A landscape with many valleys, sampled at points; each row gives a point and its height.
A ball rolls from a point to whichever of its 2 nearest points has the largest drop for the distance, and stops where none of them is lower. Distance is the straight distance between rows; heights are no part of it.
q_691: [ 18   0  20 -13  -5 -14   7 -12  18   7  -6  11  -8  13  -2 -16   3 -11
   9  -2   5  15]  h=7.62
q_636: [ -7  -6   3  29 -15   9  -3  20 -13 -23  -6   5  -7   9 -12   4 -11 -15
  -3   3  -6  -6]  h=5.12
q_973: [-19  -3 -27   7  -2  27   5   7  -8   4   5 -18  18   9  -5 -22  13  11
  19  21  -9 -12]  h=3.37
q_411: [  4 -11  13 -27   3 -26  11 -18   8  16   0   8  -2  12  11 -15  17  29
   0   1   7  13]  h=6.97
q_194: [ -9  -8  -6   6  34  -7   5  -2  -6  18 -18   0   8  -7  19  16   3  16
 -13   0  12  -2]  h=6.21
q_190: [  6  20  -5 -16  15  -5  15  -7  14   3   7  -4  10  -4  19  18  13   8
 -15   1   0  -1]  h=4.94
q_465: [ -4   9 -22   3  -2  29   7   7   7  15   9 -25   4   7   3 -24  15   7
  27  12 -12 -15]  h=2.27
q_392: [-23   1 -15  -5  15  -2 -16 -11  -6   3  11   5  16 -12  13   5   9  20
 -11  10  -1  -2]  h=7.75
q_878: [  9   5   7  -4  10  -5 -24   3  11  11   2  10  -7 -15  -7 -10   5   0
  13   4  14   7]  h=8.09
q_445: [-15 -28  -6  19  10   3  -5  -5 -14   4 -15   2   5  -1   7  -8   2  24
  12   7  11 -13]  h=2.86
q_355: [-14   5  -6  -3  20  -2 -32  -3  -8   5   5   8   4 -23   6  10   6   8
 -13  12   6   0]  h=7.38
q_908: [ 17  18  12 -13  -4  -5  -3   4  31   0  21  -1  -8  -4 -11  -7   7 -25
   7   5   6   7]  h=6.80
q_715: [ 20   6   3 -25  -4  -7  16 -27  -3   2 -13  10   7   0   8   6   1  27
  17 -10  -3  15]  h=2.42
q_897: [ -3  10 -16  10 -25  30  -8  15  -1 -12  27 -15  -4  -5 -19  -4  -5 -16
   2  -6 -13 -14]  h=5.43
q_567: [-14   4  -3  -2   6  -2  17 -12   1   6  -3 -13   1  12  20  -2   7  12
  -2   9  -8  -9]  h=5.77
q_829: [ 25  25  11  -5  12  -9  17  -8  13  -2  -6  -2  -1   9  -3  12  -6 -31
  -8   4  -1  10]  h=3.54
q_256: [ -2 -27  13  15   5 -11 -20   7 -10  11 -25  19  -7  -2 -19  -4 -18   0
   7  -6  20   5]  h=2.59
q_73: [-15   4 -28  15   9  25   2  14  -9  -5   4 -11   9  -1   2  19   5 -12
 -35   9 -10 -10]  h=2.20
q_350: [-19   4 -32   4   2  23   5   9  -5   6  19 -25  14   9   7   3   7  -4
 -28   4 -12 -15]  h=0.49
q_557: [ 18  -1  -9  11  -8   8  40   0 -11 -13 -15  -9   9  12   1  22 -11  -1
  -8 -11 -11  -5]  h=3.58
q_631: [-10  -9  -8  20 -10  14   7  16 -18  -9  -2  -7  -2  13   1   2  -9  -5
 -16   1 -10 -14]  h=4.33
q_176: [  5   8   4 -13  25 -15  -4 -24  -7  15 -18  18  -5  -9   7  -1  16  20
  10  16  12   9]  h=7.36
q_302: [ 16  -9  -8  17 -13  18  34  13 -10 -12 -20  -3   5  -1  -6   7  -5   5
   9 -11  -7  -3]  h=4.62
q_17: [-28  -3  13   9  -8  -8 -18  -8 -20 -19  13   7 -12  21   5   7   0 -19
 -10  10 -10  -7]  h=6.23
q_907: [ 13   0   6  -5  19  -9 -20   5  12  28  -9  17  -6 -29 -15 -11   3  -8
  12   2  27   5]  h=8.41
q_771: [ -2   2   7 -20  -5 -13  13 -10  12   4  13 -10  -2   9  20 -14  18  24
  -3   1 -10   1]  h=6.40
q_333: [  4   4  -1  -3 -15  12   5  -7   7  -5   3  -6  -5  -6  -1 -23   1  13
  35  -2 -12  -2]  h=3.24
q_61: [ 23  34  -8  -9  13   0  21  -8  13   2   7  -8   6   0  13  21   3 -15
 -17   1  -9   1]  h=4.31
q_606: [ 15  -1  12  -7   0 -10  25   9  24  17 -19 -11   0   7   7 -16  -2   3
  10 -19   9  -2]  h=8.47
q_641: [-12  -7  26  -9   7 -32  -2 -13  -1  -6   0   8 -14  25  11  -5   2 -15
 -21   6   0  10]  h=6.44
q_586: [ 14  -4  17  -7   7 -20  18  -7  19  13 -23   5   0  10   4  -4  -4 -17
   3  -8  10  15]  h=7.99
q_529: [ 18   4   1 -27  -5 -12  -3 -27  -8   8  -5  26   2  -6 -11   2   1  21
  14  -1   9  20]  h=1.47
q_912: [  4  18   4  -6 -10   3  -2 -26 -13 -23  24  -1   5   2  -1  17   3  -3
  -3   4 -18   4]  h=3.96
q_828: [-33 -10   7   7  -3 -10 -22   3 -13 -10  12  -1  -8   9  11  -2  -3  -4
 -28   3  -7 -12]  h=6.71
q_758: [ -2   1   1   2  15  -7 -32  20   9   2   6  10  -1 -22 -13   8  -3 -23
 -14  -4  12  10]  h=6.49
q_321: [-18 -25  -9  11 -10   3 -28   9 -14   6  -1  10   9 -23 -12   2  -6  20
  -6 -14  17  -6]  h=6.50
q_956: [-20   8 -25  -4  -1  19   7  -6  -9   1  18 -15  23   4   5   9  11   7
 -11   9 -11  -9]  h=2.00
q_23: [  9   6  -3 -11 -15  10   3   5  23   9  15 -18  -1 -11  -1 -26  16  18
  34  -2 -10  -9]  h=2.26
q_164: [-12 -21   2 -10  -7  -4  -6  18  14  15   8 -16   9 -22   4 -11   6  15
  -4 -21   9  -5]  h=7.76
q_234: [ 10  -8  16  13   9 -10 -19   7  -5  -4 -20  17 -12   5 -13  -3 -21 -14
  12   6  16   9]  h=3.73
q_604: [ 14  13   3  11   8   2  -1   1  -9 -22   0  10   0   0  -7  27 -16 -18
  -3   7  -1   4]  h=1.64
q_10: [ 22  19   5   9  16   1  14   4   1  -3 -14  -3  -4  11  -2  19 -13 -21
   3   6   0   3]  h=2.77
q_903: [ 16  -4  -1   9 -20  15  23   6 -10 -22 -12  -6  -3   0 -12   4 -19  -1
  25 -15 -14   3]  h=4.87
q_485: [-20   5  -5   3 -26  13 -22  18   3 -14  30  -8  -9 -14 -10  -1  -5 -19
 -17 -13 -10  -9]  h=6.11
q_261: [  5 -11  -4   1 -12  -3  -3 -11 -28 -12 -10  25   3   1  -9  20  -6  14
   9  -1  -3  15]  h=3.69
q_530: [  9   9   4 -10  26 -13 -17 -12   2  18   1  14 -10 -11  -4 -13  17   5
  15  24   9  11]  h=7.74
q_726: [ -9   2  17   0  17 -23   3  -7   1   3 -14  -2  -8  22  16  -1  -3 -12
 -12   9  -1   2]  h=6.85
q_439: [-11   0  25 -11  -8 -24 -10  -7   3 -11  26   4 -21  19  -6  -5   7 -26
 -21   4   1  10]  h=5.91
q_882: [ 10   4  -2 -13  -3  -9 -11 -19 -15  -1 -10  24   6 -10  -7  17  -9  12
   1  -1   9  13]  h=2.63
q_461: [  0  -4   7 -15  13 -22   7 -28  -2  10 -14   3   0  15  20  -8  10  23
   8  10   6   5]  h=6.86
q_786: [ -4 -17 -14   9 -12  13   4   1 -26 -17 -12  21  13 -12  -6  22 -10  13
  -5  -5   0   8]  h=4.70
q_639: [ 15   2   1  -9 -13  -4  35  -8 -12  -9 -10 -13   5  12   6  16 -16   4
  -2 -19 -18   4]  h=2.46
q_611: [-11  10 -13  -2  -3  15   8 -19 -17 -17  15  -2  16   5   1  20   5   4
  -6  11 -19   2]  h=3.17
q_466: [ -6   8  12 -18 -22  -4   0  -4   2 -14  23  -5  -9   3  -3  -1   6  -3
 -18 -11 -12   5]  h=5.18
q_559: [  0  14   0 -10 -11   3 -12  -9   1 -17  24   6   0  -7  -2   2   4   1
   3   1  -9   4]  h=4.55
q_601: [  2   6  22  -9  -7 -17 -15  -4  15  -7  20  12  -8   3 -12  -9   3 -21
 -10   7   9  13]  h=6.35
q_609: [-18 -20 -21  14  -4  17 -11   5 -21 -11  -4  16  18 -19  -7  16  -1  21
 -12  -1   8   1]  h=5.57
q_175: [ 13   2   3   9   6   7  24  12   9  18 -19 -18 -10  21   9 -16  -2  -1
  16  -6  -4 -15]  h=8.90
q_867: [ 31   4  13 -11  -4  -5  11   2  36   9  10  12  -3  -6 -11 -10   0 -23
   7  -1   9  15]  h=7.17
q_442: [  1   9  -5 -14  29  -9   7 -15   3  13  -4   4  12  -7  20  20  13  18
 -19   1  11   4]  h=5.53
q_802: [ 14   2  14  12   0  -3 -13  14  12   0 -12   7 -10   4 -18  -6 -17 -27
  16  -1  11   5]  h=4.45
q_892: [  0   2 -22  20  -2  26  13  17 -14  -9  -6  -5   3   5  -4  10   0 -10
 -18   7  -9  -8]  h=3.42
q_532: [ -2  -3   2   0 -12   2  -1  17  18   9   0 -13  -4  -5   4 -11  -1  -2
   7 -10   2 -11]  h=8.30
q_832: [-14  -6   8  14  -6   2 -14   0 -12 -21   4   9 -12  15  -4   0 -12 -11
   7  11  -7  -3]  h=5.74
q_978: [-16 -14 -15  18  10  17  -3   7  -8  -1  -9  -9   9  -2  -1 -15  13  16
  18  19  -1 -11]  h=4.11
q_225: [  2 -10  -4  22   7   7  24  18   0  13 -22 -20  -5  20  10  -6  -5  -1
  -2  -2  -2 -20]  h=9.23
q_833: [ -7  -5 -11   3  -2  15   1  11  18  14   6 -27  -6  -7   6 -33  16  10
  32   1  -5 -21]  h=0.86
q_555: [ -3 -18   6   3   6  -9 -13  -5  -8  11 -20  11  -5  -7  -2  -8  -7  14
  13  -3  23  -3]  h=0.88
q_836: [  8  -2  -3 -12  -8  -3  22  -9  -3  -2 -13  -3   9   5   6   5 -12  23
  12 -16 -12   9]  h=1.03
q_399: [ -8   9  -2   8   7   1 -26  13   3  -7  11   7  -3 -21  -2  10  -5 -11
  -8   6   3  -1]  h=6.92
q_672: [ 15  13 -19  12  -7  32   4  18  -6  -1  20 -16   0   2  -8  11  -3 -17
 -19  -5 -11 -14]  h=4.54
q_306: [-10 -17  -5  -2  -4   1 -24  16   1  13   5   0   9 -33  -7   2   2  18
  -8 -22  20  -2]  h=7.12
q_537: [ 12  -8   2   5 -18  11  11   3  -3 -10 -11   0  -6   0  -7 -18 -14   9
  42  -5 -13   4]  h=4.04
q_895: [  4  -3  21  10  -7  -9 -12  12  19   9  -1   1  -9  -1 -12 -16  -8 -30
   1 -12  13   2]  h=5.10
q_740: [-10  -4   8   1  14 -14  13 -18  -6   1 -16  -7 -10  29  23  -7   4  12
   8  16  -4  -8]  h=6.34
q_781: [-10   5   1 -13 -25   0  -9   9   3 -14  30 -12  -4 -11   0   0  -2  -8
 -27 -20 -12  -3]  h=5.71
q_834: [  1  -8  12   1   8 -13 -16  19  26  16   0   3   3 -12  -6  -1  -2 -24
 -18 -10  20   7]  h=5.86

Call two points neighbours if one is among the 2 nearest of the other. Go from one point of each pair to the other, from neighbour to neighbour, staying as low as possible. Name the highest point that can't be avoided.
q_836 and q_555 => q_903
q_567 and q_439 => q_726
q_529 and q_836 => q_715
q_555 and q_833 => q_978

For each start below, name the point where the ball stops.
q_606 => q_439
q_485 => q_350
q_355 => q_555
q_164 => q_529
q_878 => q_567
q_903 => q_833
q_781 => q_350
q_832 => q_350
q_225 => q_350
q_194 => q_604
q_907 => q_567

For each start below, name every point that the ball comes to, in order.
q_17 => q_832, q_636, q_631, q_892, q_73, q_350
q_175 => q_606, q_586, q_691, q_867, q_908, q_601, q_439
q_828 => q_832, q_636, q_631, q_892, q_73, q_350
